Points, in no order, along strands that fork, close into loops and pass close to each other.
Points whose rows are less than 118 apart are linked; no others are.
(830): [ 28  20 -51 -64 -25  39   6  30  18 -46 -37  54  29   3  28  54  24 -40
  44  18   0  21   4   4 -60 -49   3  -2  22  -1  -2   8  21 -15 -12  18
 -32 -49  -3 -53  36 -37  36   1]
(1158): [ 17 -25   1  42 -12 -10  -1 -57   8  -1  24 -31 -14 -35 -33  18 -16  24
  13 -19   1 -42 -48 -22  88  31  26  13  59  37   5 -22 -63  69  14 -46
  39  33   6  23 -20  46   2  28]
(288): [-13  29 -12 -11  29 -11 -24  52 -44  31  -4  40  -2 -23  46 -33  23   6
   7  17  33   6  22  66 -32 -50  11  -5 -29 -40 -13  14  11 -58  12  29
 -25 -43 -25  15 -44 -33 -42 -21]
(1219): [ 10 -44  12 -11  -8  37  10  13 -32  23   2 -33 -24   5  32  39  -3 -19
 -42  55 -41 -21  39  -4 -18  49 -45 -37 -40 -17 -45  -1  49  32   9  54
  31  -1  71 -14  10  51  15 -14]
(975): [ -1  14 -10 -27  20   5  30 -40  68  -4 -49 -71  23   0  39 -30  -9   5
  -1 -33  70  -8 -25 -13   6 -21 -46 -10  -6   0  56 -16 -12 -44 -30  13
 -25  -4  14  16  49 -25  -5   0]
(559): [-25 -13   5  31  25  14 -21 -51   8  15  19 -76  28 -26 -52 -30   8  57
  23 -20  69 -35 -39  77  23  -5  17   7  69 -13   8 -15 -51 -22  21 -36
  49  15 -67  58 -31  -2 -38  22]
(394): [-13  17  10  17  15 -26  18 -18  58   7  -4 -31 -15  21  22 -48 -30   1
 -13 -38  16   0  -6 -43  29   2 -22  36 -36  -1  40 -26 -24 -24 -29 -34
 -23  27   5   3  10  -5 -13 -14]
(188): [  15  -20    9  -16  -46  -26  -28   19 -117  -28  -16   65   12   10
  -88   33   14   -5  -29   49  -31   57   22   -4  -24   43   20  -32
   60   52  -94   19   77   26   41   14   14  -11  -19  -42  -11   22
   55   34]
(685): [ -9  16  -6 -38  -4  21   9  38 -13  33  11  13  -8  -1 107 -18  22 -32
  11  56  17 -10  28  59 -44 -27 -33 -19 -31 -31 -32 -24  45 -43  -6  61
 -21 -31  21  -3 -14   8 -10 -10]
(470): [ 20 -29  11 -26 -29  12   3  36 -76 -32 -31  45   7   3 -51  60  25 -11
 -11  43 -75  29  32 -12 -37  36  18 -23  13   7 -64  13  41  40  20  23
   2 -11  13 -41   1  15  42  19]
(932): [ -9  10  -1 -28 -13  15  16  62 -69 -24 -25  65  43 -35 -77  71  70  -1
  19 -24 -43   4 -11 -10 -57  22  33 -22  23  11  -9  71  30  16  35   0
 -18 -27 -26   0  -9 -46 -18  32]
(919): [  2 -10  21  45  16 -30 -32  -8  -5  15  68 -11 -40  29  -7 -25 -32   3
 -52  -7 -19   1  11 -27  40  55 -13  22 -31   7 -13 -38  -4  48  -6 -26
  20  61  19  25 -25  69  -3 -20]
(1149): [  0 -17   8  -8   0  28  25   5  10  32  12 -38 -17  21  61  10 -15 -27
 -35  38 -20 -29  33  -9 -12  19 -61 -29 -57 -14  -1 -13  40  14 -12  44
  21   1  68 -12  12  41  -4 -30]
(612): [ 14  -6  -2  47  -1 -26 -10 -58  13   7  41 -24 -10 -21 -36  -4 -29  32
  13 -15  16 -46 -60 -11  85  18  27  42  69  36  -6 -62 -70  63   5 -90
  49  53 -26  39 -37  59 -11  18]
(18): [  5  28  -3  -6  -2 -19  -1  30   6  -7 -14  62  -2   1  32 -16   3  -9
  20   4 -14  30  15   4 -21 -56  30  20 -18 -20   2   8  -9 -28 -15   0
 -21 -28 -15 -31   6 -35  -1 -21]
(575): [ 21   6  -1 -12  -1  30  53  17  50   3 -26   3 -17  10  76  28   9 -32
  -3  53 -47 -17  19 -16 -26 -23 -28  -8 -41 -15  25 -16  26  11 -17  40
 -26 -17  74 -35  48 -15  -6 -32]
(868): [ 28 -48   7   7  -4  26  15  -2  11  -8  -8 -23 -19   9   6  33 -15 -15
 -30  10 -50  -9  27 -47  26  32 -30  -8 -24  -1   5  -2  11  57 -15  17
  21   7  73 -36  20  35  19 -14]
(269): [ 10  31 -18 -18  -5  -1 -11  43 -25 -14 -20  85  14  -4  25  17  18  -8
  39  15  -8  26   8  31 -42 -70  42   9  -4 -19 -16  19  10 -36  -9   8
 -24 -49 -21 -24  -6 -41  -6 -19]
(790): [ 15  47 -25 -32 -14  40  25  62  -1 -43 -38 104   2 -16  18  80  40 -12
  52  37 -55  12  -7  20 -65 -53  46   2   9 -22 -18  -7  12 -10  -9  23
 -29 -35  15 -26  29 -44  -2  -4]
(881): [-15 -25  24  44 -10   5   8  -8  -4  24 -29  -8 -19 -40 -31  17  11   2
  19 -42 -42 -16 -11 -28  32  39  38   9   9  22  32  40 -29  10  28  -9
 -10  -8  11  13   2 -36 -13  20]
(190): [-38  16  12  32  45  -6 -22 -28  25  28  45 -57  -4  18 -31 -66 -31  34
 -22 -18  50 -19 -15  46   7  22 -25  29   5 -32  -3 -54 -29 -17  -4 -53
  25  67 -44  67 -46  41 -21 -12]
(54): [ 29  30 -43 -62 -37  53  12  39  19 -39 -21  62  21   6  65  59  31 -44
  49  51  -3  18  20  36 -60 -58 -14  -1  19 -12 -32 -29  42 -26 -23  30
 -37 -47  19 -48  36 -22  32  -6]
(586): [ 25  46 -12 -10  -1  16  41  38  62 -34 -37  61 -16  -3  69  38  18 -15
  36  52 -44   7   1   6 -31 -65  23  10  -8 -18  13 -23   9 -11 -29  23
 -49 -26  38 -30  63 -46  -8 -22]
(64): [  1  -1  12  62  11 -10 -15 -58  24  20  33 -49  -8 -24 -37 -21 -18  40
  12 -12  25 -53 -57  16  68  22  30  50  66  20   6 -66 -74  32  13 -89
  42  57 -40  57 -43  37 -33  12]
(981): [-18   5  17  60  20 -18 -27 -44   9  21  36 -37 -17 -13 -49 -51 -28  29
  -3 -32  26 -25 -34  26  52  18  19  35  35  11   2 -38 -53  10  17 -81
  35  49 -49  51 -42  27 -30   4]
(45): [-22  -1  -8  -4  24  -1  -6 -48  34   4  -9 -63  19  -8 -19 -45 -16  36
  16 -56  72  -7 -32  15  15 -21 -17  11  29 -12  29  -5 -42 -47 -16 -17
  11   9 -37  27   2 -16 -17  12]
(252): [  8 -17  43  35   1 -26  16  30  12  15  -7  16 -45   5  14   6  -4  -2
 -18  21 -83   0  24 -38   7  22  21  12 -51  -9   6   1 -10  26  -3  15
  -7   7  52 -14  14  -9 -27 -29]
(103): [ -1  -4   8   7 -13 -11 -18  17 -47   4   1  41   2   1 -18  -8   3 -10
   1 -15 -15  32  13   9  -9 -10  32  -3  -4   6 -10  33   2  -3  13  -3
  11 -27 -32 -21  -8  -8  12  -7]
(1089): [ -1 -18  30  13 -10 -17 -42  17 -79  26  41   9 -47  22  12 -14 -11   2
 -74  50 -23  25  33  20 -20  63   0 -25 -18  -9 -66 -15  52  20  35  40
  13   9   3  12  -1  48  12 -17]
(387): [ 11  25 -16 -32  20  -1  23 -11  65 -12 -64 -38  13 -12  65 -15   1 -11
  14 -10  45   2 -17 -14  -5 -34 -30  -5 -16   0  55  -1   2 -46 -25  21
 -57 -23  22   4  58 -51  -8  -6]
(116): [-21 -12   4   7  15  12 -11 -59  33   1  20 -80  32  -2 -40 -38  -9  48
  20 -36  70 -28 -44  48  27 -17  -3  20  62 -13  16 -29 -49 -17  -6 -38
  42  29 -51  44 -17  12 -14  14]
(969): [ 11  59   1 -10  12 -44  22  18  65 -11  -5  29  -6   9  78 -52   1 -14
   4  25  15   6  17  -2  -7 -71 -22  19 -31 -30  15 -40   8 -45 -57  -4
 -68   3  19 -12  22 -34 -20 -23]
(106): [-16   3 -12 -28 -11  30  21  43 -31 -16 -29  38  29 -44 -43  77  65  -2
  35 -46 -27 -15 -18 -20 -51  24  32 -15  12   0  24  72  14   3  34   9
 -29 -25 -22  10  -3 -67 -23  39]
(503): [ 16 -23  14  22 -23 -18 -28 -18 -92 -16  12  26  -9  -9 -74   9   6   5
 -31  17 -15  24   3   1  28  42  31 -35  53  40 -56  30  23  63  41   6
  24   6 -10 -12 -18  46  36  30]
(467): [-18 -14 -22  -6  -3  28 -26 -54  -8  -7  42 -57  68 -16 -73  14  28  51
  38 -14  80 -25 -42  77  19 -29  27 -16  87  13  -7  24 -37 -15  39  -5
  65   0 -76  43 -38  -3  -1  51]
(1166): [ -2   7   7   4  -4 -17 -10  19  -9   5  -3  41  -7   3  13 -20  -5 -11
   3 -14 -16  22  14  -6  -8 -22  26  10 -26  -9   8  14 -13 -12  -9   0
  -6 -20 -20 -26   1 -18   4 -14]
(352): [ 36 -38  -2  -4 -20  25  22   6  15 -25 -13   2 -10  18   8  27 -14 -23
 -13   9 -50  13  22 -50  12   9 -16   0 -19  -1  10  -8   4  49 -16   5
  11  -8  50 -53  35  19  38 -12]
(544): [ 18 -11  -2  23 -12 -26 -35 -43 -32 -15  69  -5 -13  10 -42 -13 -33  17
 -23  -4  21  -1 -26  -2  61  21  10   4  47  35 -38 -33 -14  69  13 -49
  56  44 -31   9 -36  90  34  10]
(1175): [  2  -4   8  38   6 -23 -45 -29 -23   3  75  -8 -28  22 -29 -23 -41  12
 -45  -7   9   0  -6   1  46  42  -1  16   9  12 -28 -43  -8  54   5 -44
  35  60 -19  26 -32  86  15 -10]
(125): [-16   4 -41 -26 -12  12 -29   4 -57  -9   3  29  53 -15 -60  32  26  -5
  36 -39  43  17 -13  23 -25 -22  25 -27  30  27  -4  80  12 -31  33  -3
  15 -45 -61  -5 -35 -35   7  34]
(110): [ -5  -6 -38  -8  -5   5 -17 -29  18 -21 -25 -11  49 -26 -59  25  -4  16
  59 -75  52   5 -43 -19  15 -25  25   8  46  33  40  70 -20 -41  22 -16
 -10 -33 -47  11   0 -68  -8  50]
(973): [ -1 -12  25   8 -10   4  18  33 -55 -12 -34  46  13 -33 -66  55  46  -4
  15 -14 -70   6   0 -18 -21  35  41 -15  15  14  -7  61  10  37  35   9
 -15 -16   1  -4  -6 -32  -3  25]
(1028): [ 13  52 -23 -19  -3  22   4  59  -3 -30 -27  99   1 -15  44  47  39  -1
  54  32 -17  15  -3  45 -50 -80  49   9   6 -29 -22  -6  18 -34 -15  23
 -38 -46   1 -15   1 -48 -19 -14]
(1090): [ 13  -9  -4 -17   3  37  50  -7  47  16 -21 -35  -5  15  71  24  -6 -38
 -21  35 -19 -26  20 -22 -12  -5 -55 -20 -49  -6  33  -6  30  12 -16  40
  -8 -13  80 -25  42   7  -4 -27]
(820): [ 16  -1  22   1 -18   0   8  41 -15  -2   2  49 -23  18  39  10   3 -19
  -7  50 -65  21  32  -6 -36  -8  16  -3 -40 -18 -24 -14   6  13 -14  28
  -4 -11  28 -35  18   4   7 -28]
(447): [   6  -24    0   -9  -44   -8  -30    1 -107  -14   10   27    4    4
  -72   25    8    1  -28   30  -10   35   18    9   -8   47   19  -46
   54   46  -81   25   54   36   43   17   28   -4  -24  -25  -17   33
   60   36]
(745): [  8  -9  11  -9  -7  19  21  26 -10   3 -30  29 -12  -6  12  36  24 -15
   8  13 -61   9  15 -12 -28   5  18  -8 -20 -16   2  23   2  16   7  31
 -11 -19  25 -21  14 -21  12  -8]
(601): [-11 -11  41  46   9 -29   9  14  29  38   7  -7 -49   5  19 -19  -5   2
 -19   1 -58 -12  13 -38  21  32  16  22 -55  -1  26  -4 -16  10   1  -3
  -9  19  35   3  -1 -11 -37 -29]
(781): [ 32  31 -14 -21  -3  36  57  29  65 -26 -39  33 -16   1  76  47  17 -31
  22  69 -52  -7  12   1 -34 -52  -4   3 -20 -13  19 -26  25   3 -23  31
 -47 -23  64 -31  71 -32  -1 -26]
(388): [-15  29  12 -12  20  -7  26  30  28  30   8  13 -21   3 101 -28  15 -23
   7  49  -3 -17  24  33 -33 -41 -24  -7 -43 -34   2 -19  25 -37 -22  48
 -35 -12  32   1 -10  -9 -32 -23]
(441): [ 19  35   4  -5  -7 -11  19  39  34 -15 -16  65 -13   9  55  -4   8 -10
  21  35 -35  21  15   3 -23 -58  28  21 -32 -23   8 -16  -7 -14 -29  11
 -35 -19  15 -29  30 -35 -11 -26]
(856): [   0   -3   12  -16  -24   -2  -28   41 -107   24    1   52  -14    4
    2   11   26   -3  -40   55  -25   38   33   38  -50   31   20  -26
   -1    3  -73    7   61   -4   38   45    8  -26  -17   -9   -3   14
   25    2]
(301): [-21  22   9  -7  33 -11  36 -31  78  22 -46 -83  -2   6  40 -45 -16  10
 -13 -21  55 -29 -29 -11   8  -8 -58  -4 -21  -6  58 -33  -9 -57 -31   5
 -24  12  24  35  35 -25 -37 -12]
(931): [ 22 -19 -10   0 -11  16  31 -23  57 -18 -36 -22  -6  -2   8  19 -22 -14
   8 -35 -14   4 -12 -66  37   7  -3  16   1  27  50   7 -11  22  -6 -14
 -14  -8  22 -31  54 -23  30   0]
(287): [-14  -1  -6  25  -1  -3 -32 -48 -31   6  45 -26  21 -19 -62 -25 -13  32
   5 -21  53  -7 -30  60  35  -6  30  -8  63  23 -14  11 -33   9  33 -38
  60   9 -68  31 -37  31   3  21]
(392): [ -7  -2 -32   5  -9   4 -14 -19 -24 -21   1  17  63 -38 -96  40  11   7
  69 -66  31  -2 -41 -10  17 -10  31  -3  58  57  24  97 -10 -20  37 -31
   3 -33 -54  19 -26 -63 -12  56]
(1207): [-10   2  21  -1  -9 -14 -31  41 -86  41  32  36 -31  11  35 -24   2  -3
 -49  55  -8  27  37  53 -44  27  12 -19 -30 -12 -61  -9  50 -13  36  42
   5 -19 -22  11 -12  22   2 -17]
(1018): [ -8 -21 -41 -47 -26  35  -9 -27   0 -32   0  -3  49   6 -31  26   8 -13
  37 -37  48  16 -11  -5 -10 -12  -2 -23  34  24   5  47  -4  -5  10   6
  22 -26 -32 -25   6  -5  48  39]
(250): [  5 -22  32  35  16 -24 -22   9  -6  15  58 -18 -45  31  14  -7 -28  -3
 -65  21 -39 -11  35 -37  21  56 -34   5 -57  -3 -14 -29  16  45 -10   7
  18  49  50  12 -12  61  -8 -31]
(1147): [-17  -3  -6  35  15   9 -29 -53 -14   9  29 -53  38 -33 -74 -15   6  51
  28 -17  66 -31 -41  74  32 -15  33  -1  82  12   3   8 -54 -10  35 -44
  55   3 -80  55 -41  -5 -33  36]
(873): [-11 -16  33  42   0 -15   2  -4   8  25  -6  -4 -34  -9  -4 -15  -6   4
  -6 -32 -34  -2   3 -33  32  29  22  22 -21  10  26  11 -31   6  13 -13
  -3   4   9   1   1 -18 -15  -8]
(325): [ 25 -44  22  27  10   4  19  -4  34   6  -1 -32 -37   6  14  26 -20  -7
 -35  11 -58 -23  23 -62  41  38 -33   2 -46   2  20  -9  12  48 -19  15
  18  22  89 -22  17  27 -11 -30]
(163): [-15  -8 -29 -28 -11  21 -28  -5 -41  -7   5   9  39  -6 -37   9  15  -1
  26 -35  44  15  -4  24 -12 -13  16 -24  23  15  -2  55   1 -22  23   9
  21 -29 -52 -12 -25  -8  23  28]
(526): [-13 -23 -32 -19 -23  32  -8 -51  -1 -21  23 -27  46  -7 -57  19  10  11
  40 -39  53  -7 -32  11  21 -10  13 -24  59  35   5  39 -23   8  20  -3
  47  -4 -40   0 -15   4  42  52]
(120): [-32   8   6  14  24 -11 -12 -32  25  16  36 -44  -1  17 -13 -74 -29  25
 -15 -38  49  -7 -11  19  15   6 -24  23  -5 -24  10 -35 -30 -20 -16 -42
  19  46 -33  38 -31  32 -10 -14]
(947): [  9  53  -6 -20   9 -36  35   1  71 -11 -13  -3   6  24  71 -59 -12 -22
  -9  11  28   6   8 -21  -1 -48 -50  16 -40 -17  29 -46   9 -35 -58  -9
 -68  10  25 -10  31 -21 -14 -24]
(248): [ 22 -60  12  -6 -13  28 -10   0 -48   1   7 -37 -22   4   4  45  -5  -6
 -52  52 -33 -13  39  -5   6  66 -41 -40 -18  -6 -54   0  53  49  10  52
  40  12  73 -12   4  65  29  -2]
(875): [-21  32  19   5  24 -38   5  31  21  30  20  19 -24   8  64 -62   2  -8
 -12  26  -3  -2  28  18 -27 -28 -11   7 -55 -37  10 -19   0 -40 -20  13
 -36   4   4  12 -20 -12 -36 -27]
(96): [-24  13   2  -7  38  -9   3 -39  50  16 -14 -87  26   7 -23 -72 -25  48
   3 -47  85  -9 -44  17   5 -23 -55  22  26 -34  25 -45 -36 -58 -40 -31
   1  41 -27  49  -3 -13 -26  -1]
(489): [ 15  17 -17 -38 -20  22  19  58 -23 -39 -41  87  26  -5 -28  70  30 -16
  42  10 -61  20  -3 -14 -59 -23  42  -2  18  -5 -10  28  12   9   4   7
 -17 -37  -7 -35  19 -44  12   2]
(482): [-11   2   7  26  23 -17  22  -6  59  25  41 -43 -25  48  40 -13 -34 -15
 -50  15 -21 -40  25 -50  26  31 -70  12 -77   0  33 -44  21  15 -37  -3
   9  57  73  15  -4  47 -28 -40]
(1019): [  1  -1 -42 -30  13  -5 -17 -20  18 -18 -43 -19  40 -19 -15   0  -2  11
  40 -56  69  15 -31  -4  -4 -41   2   2  24   0  36  48 -22 -61  -3   1
 -24 -36 -34   3  11 -61  -5  22]
(703): [-14   6 -20 -31   4  34  22  28   0  -6 -45  22  19 -38   0  71  57  -4
  37 -32 -14 -12 -19 -14 -48  10  21  -6  -2 -11  41  57   7 -14  27  22
 -41 -31  -1   7  15 -70 -20  22]
(804): [  5  15 -33 -39   7  15  13  -9  40 -13 -51 -16  28 -12  46   6  18 -11
  24 -21  50   5 -14  -5 -16 -33 -18  -8  -1 -11  47  22  -6 -40 -14  30
 -46 -34   3  -8  37 -46   6   7]
(134): [ 39 -49   8   4 -25 -10 -22 -17 -80 -57  -5  12  -9  -6 -76  42   4   5
 -31  41 -33  17  16 -20  37  64   8 -37  56  34 -76  11  39  81  27  11
  19  14  24 -29 -20  59  51  46]
(354): [  7 -11  33  18   7 -22 -11  26 -16  18  54  -4 -37  36  38 -10 -25 -13
 -59  55 -48   2  49 -24  -7  39 -33  -2 -66 -14 -31 -33  32  30 -13  30
   8  28  46  -2  -3  53  -9 -36]
(374): [-32  11  10  28  28 -18  10 -11  58  35  40 -47 -23  45  26 -37 -29  -2
 -40  -2   1 -32  12 -27  18  34 -58  21 -66  -9  29 -47   2  -2 -35 -17
   3  61  38  35 -20  42 -24 -31]
(611): [ 11 -39  21  15  -7  -1 -34  -1 -60   8  37 -29 -37  14   1  13 -13   7
 -69  41 -18  -1  32   6  15  70 -24 -32  -5  -2 -56 -13  46  46  20  41
  35  23  39   9   0  72  22 -10]
(79): [-38  23   5  -1  31 -12   5 -18  32  31  21 -48   2  33  17 -71 -33  10
 -27 -16  46 -12   4  18  -6   4 -62   9 -32 -37  16 -43 -13 -33 -35 -15
  -2  47  -9  45 -27  34 -15 -17]
(1173): [-12  39  17  15  14 -47  16  23  48  19   8  25 -25  14  59 -54  -4  -6
  -6  19 -14  -1  24 -12 -10 -33   1  28 -61 -25  23 -24 -16 -36 -32  -6
 -43   9  11  -1  -2 -32 -36 -33]
(540): [ 23  30 -23 -42 -29  41  20  39  19 -21  -5  58   3   4  86  29  30 -37
  37  64 -16   5  28  40 -50 -60 -15   4   0 -21 -34 -40  37 -27 -23  43
 -33 -38  30 -39  29 -12  16 -14]
(204): [-13   9 -30  -5   1  -6 -24  10 -54 -12  -8  46  57 -26 -80  34  20   3
  43 -50  28  18 -20   4 -10 -29  38  -5  33  41  10  99  10 -25  32 -27
   0 -55 -58   3 -33 -59 -20  29]
(437): [ 19  30  -6 -17  12  -6  32  -6  84 -19 -71 -37   0  -9  59  -5  -8 -14
  11  -7  20  -1 -14 -40  10 -23 -12  13 -19  19  67  -6   5 -38 -20   2
 -62 -18  27  -4  81 -63  -3 -11]
(762): [-23  12  -2 -16  24  -2 -19  34 -29  40   9   1  -4  -5  56 -44  11   0
  -5  15  47   3  16  62 -31 -23 -13 -18 -32 -42  -9   1   8 -58   4  32
 -12 -25 -26  20 -35  -3 -27 -12]
(1150): [ 14  12 -46 -42   4  10  -5  -1  27 -33 -54  12  40 -13   6  28  14  -9
  46 -40  43  16 -23 -16 -25 -38  14   0  17   3  35  49  -3 -44  -3   7
 -43 -45 -23 -12  33 -72  10  17]
(732): [-20  -6 -17  -6   2   4 -24 -25 -18   0   2 -14  24  -5 -25 -28  -5   9
  17 -51  51  11 -10  26   7 -16   9  -8  18   3   9  37 -24 -32  10  -8
  21 -18 -50   3 -19  -3   7  15]
(1111): [-34  24   6   9  22 -23  -3   1  26  33  45 -21 -12  48  37 -61 -32  -8
 -41  10  13 -10  23   0 -10  18 -59  16 -63 -27   5 -41   5 -21 -29 -10
  -8  47   4  33 -32  45 -13 -27]
(386): [-24   7  -4 -38   2  17 -14  32 -35  46  20   0  -3   4  88 -33  10 -16
  -7  38  44  -4  26  69 -39  -3 -35 -23 -29 -36 -35 -16  35 -51   3  52
  -1 -29 -11  14 -24  17  -8  -6]
(186): [ 33 -48  15  -8 -32   4  -7  12 -70 -47 -23  24   1   4 -69  48   8  -7
 -17  36 -53  29  33 -28   6  50   5 -28  30  20 -63  13  36  65  18  15
  12   1  22 -47  -8  38  53  31]
(826): [ 15  -6 -11  17  -4 -17 -14 -63  13 -12  64 -24   3   5 -31  -7 -35  22
   6 -17  30 -26 -47  -3  75   3  10  31  60  29 -16 -57 -40  69  -2 -73
  59  56 -33  14 -37  82  17  10]
(152): [-16   9  18  10   6 -19 -13  16  -9  24  53   1 -23  38  51 -42 -22 -15
 -45  27  -9   2  38   1 -16  22 -31   2 -62 -20 -17 -30  16   1 -15   9
   4  30   7  10 -15  47  -2 -30]
(44): [  3 -34  13  23  -9   8  -8 -21 -29  -1  13 -18 -23 -13 -26  16   4   3
 -15 -11 -22  -9  -1 -11  37  46  13 -20  10  11 -11  16 -14  53  14   7
  26  12  17  -3 -11  39  24  12]
(365): [-22  -8  15  42  17 -10 -26 -26  -7  25  36 -29 -20  -4 -25 -44 -17  18
 -16 -30  19  -8  -5  22  29  25  11   6   9   1   5  -9 -35   5  13 -35
  33  28 -39  32 -29  28 -11  -9]
(434): [ 26 -21  41  20  -6 -19  12  41 -18  -3 -11  39 -38  14   6  19  -1  -3
 -24  50 -96  21  35 -32  -9  18  25   9 -46 -18 -25  -5   3  39  -7  28
   1   3  43 -25  18   9 -10 -24]
(971): [ 22  -3  -9 -11  -3  17  38 -27  80 -17 -58 -43   7  -4  24  12 -20 -14
   4 -32   7   4 -21 -65  36   0  -4  18  -6  34  68   4  -2   0  -7 -13
 -31 -11  30 -14  80 -40  19   4]
(135): [-31  14   9  42  54  -7 -23 -29  39  29  28 -67   4  15 -61 -75 -23  52
  -2 -18  55 -20 -31  53   8  13 -24  45  30 -42  -2 -65 -37 -26 -11 -81
  24  79 -54  77 -55  19 -36  -8]
(1035): [ -5  -5   3 -14  -3  26  25  27  -5   3 -39  23  -5 -25   2  51  39  -9
  24 -10 -47  -9  -4 -13 -32  12  26  -8 -15 -14  26  41   3   2  18  29
 -25 -23  17  -5  18 -48  -5   3]
(776): [ -6  38  16  18  12 -56   6  25  47  14 -12  31 -21   2  36 -57 -12   7
   7  -5  -9  10  11 -24   4 -36  17  43 -49 -13  34 -19 -23 -48 -26 -27
 -45   1  -2  -2   6 -57 -36 -23]
(536): [ -9  22  12  15  10 -45   3  -5  50  14 -13 -11 -17   2   9 -60 -33   7
  -1 -41  17   8  -4 -37  22 -11  -1  43 -31  -2  38 -13 -32 -47 -22 -43
 -34  14 -12   4   2 -36 -23 -13]
(1123): [ 29 -26   1   1 -13   7  25   0  36 -25 -21   6 -13  15   8  16 -23 -20
   2 -16 -36  19   5 -63  26   2  -4  18 -10  14  25  -2 -10  41 -13 -12
  -8 -11  32 -51  43  -3  33  -9]
(435): [ -3 -20  25  39 -14  -1  10   5 -34   9 -27  13  -4 -38 -56  33  26   3
  17 -34 -59  -1  -6 -22  21  41  43  -3  20  22  10  56 -15  36  32  -4
 -10 -11   5   7  -4 -27  -8  23]
(452): [-31  20   7  -9  49 -16  26 -25  70  30 -30 -93   2   8  10 -72 -16  34
 -12 -28  74 -25 -39   2  -2 -18 -67   5  -5 -22  43 -47 -21 -72 -40  -9
 -23  34   8  55  11 -21 -43  -5]
(572): [ 13 -33  10  38  -6  -5  -8 -39 -16  -4  24 -28 -23 -22 -34  15  -9  13
 -10 -16 -10 -28 -23 -12  67  40  19 -10  37  30  -5  -6 -39  71  17 -22
  36  24  13  12 -19  50  14  21]
(1142): [ 10 -18  12  21  12  -2  20  -2  48  15  24 -39 -30  27  40   5 -29 -16
 -46  15 -37 -27  26 -55  32  26 -56   3 -68   3  26 -26  17  31 -34   5
  17  34  85  -8  15  37 -19 -39]
(1087): [-17  -9   3  24   5  -8 -18 -27  -9   8  17 -14  -4  -5 -21 -38 -14  10
   3 -49  28   8  -8   9  22   0  15   4  11   9  14  17 -31 -10  10 -24
  23   0 -39   8 -18   2  -1   6]
(237): [ -3  36   1 -12   9 -21  33 -13  73   2 -10 -31   2  31  53 -52 -25 -18
 -25 -11  25  -2   4 -34  10 -19 -59  18 -44 -11  46 -44   5 -29 -47 -14
 -41  22  30   2  21  -5  -9 -20]
(492): [ 20 -12   3 -29 -25  12  14  47 -45 -37 -39  71  17   0 -56  63  22 -19
  18  20 -74  29  12 -27 -41   4  31 -13  20   3 -35  27  18  29  10   7
  -3 -21  -1 -47  10 -13  32  14]
(860): [-10  -1 -27 -28  21   0 -16 -30  19  -6 -19 -34  31  -4  -3 -30 -10  18
  21 -52  77   9 -22  13  -4 -36 -13  -6  16 -11  27  25 -30 -59 -17   2
  -5 -19 -32   7   4 -31  -3  15]
(278): [  4 -12   7 -31 -31  13 -11  44 -96   0 -23  52   2  -3 -24  46  41  -9
 -18  46 -43  27  29  19 -55  34  23 -30   6   4 -70  14  51  13  30  38
   3 -17  -7 -23  -3   6  33  14]
(827): [ -5 -15   3  16 -17  -3 -28 -42 -42  -4  48 -11   0   0 -42 -18 -19  13
 -13 -19  28  -1 -14  25  36  13  20 -15  45  28 -25  -1 -17  36  19 -23
  52  16 -44   6 -27  57  30  14]
(199): [ -3  -7  12  22 -16 -17 -28   2 -73   3  15  32  -3  -9 -57  -7   2  -7
 -16 -10 -14  31   7  13  12  15  36 -18  19  29 -28  42  10  29  34  -5
  19 -11 -37 -12 -19  19  23   9]
(105): [ 20  12 -37 -46 -18  24  12  28  14 -39 -43  59  26   0  -7  54  14 -31
  45  -6 -18  24  -4 -25 -42 -34  27   4  14   2  14  37   5  -6  -2   2
 -26 -47 -14 -43  36 -50  30   5]
(1059): [-13 -18 -25 -20 -25  29 -14 -61   0 -19  46 -46  61  -5 -61  18  14  29
  37 -12  68 -22 -41  44  29 -20  21 -19  85  36 -18  21 -30  14  25  -5
  66   8 -51  16 -28  21  35  56]

How many points has the smallest loop of links through each point below? Write 0 if it is on no loop.
(18) | 13
(437) | 21
(1087) | 15
(575) | 20
(64) | 14
(116) | 11
(110) | 8
(969) | 7
(387) | 10
(932) | 13

A tip is a point with one link. Name the tips that can be reached along the links from each point below, in the order of the rows.
(826) | (44), (135)
(489) | (188), (540)
(875) | (288)
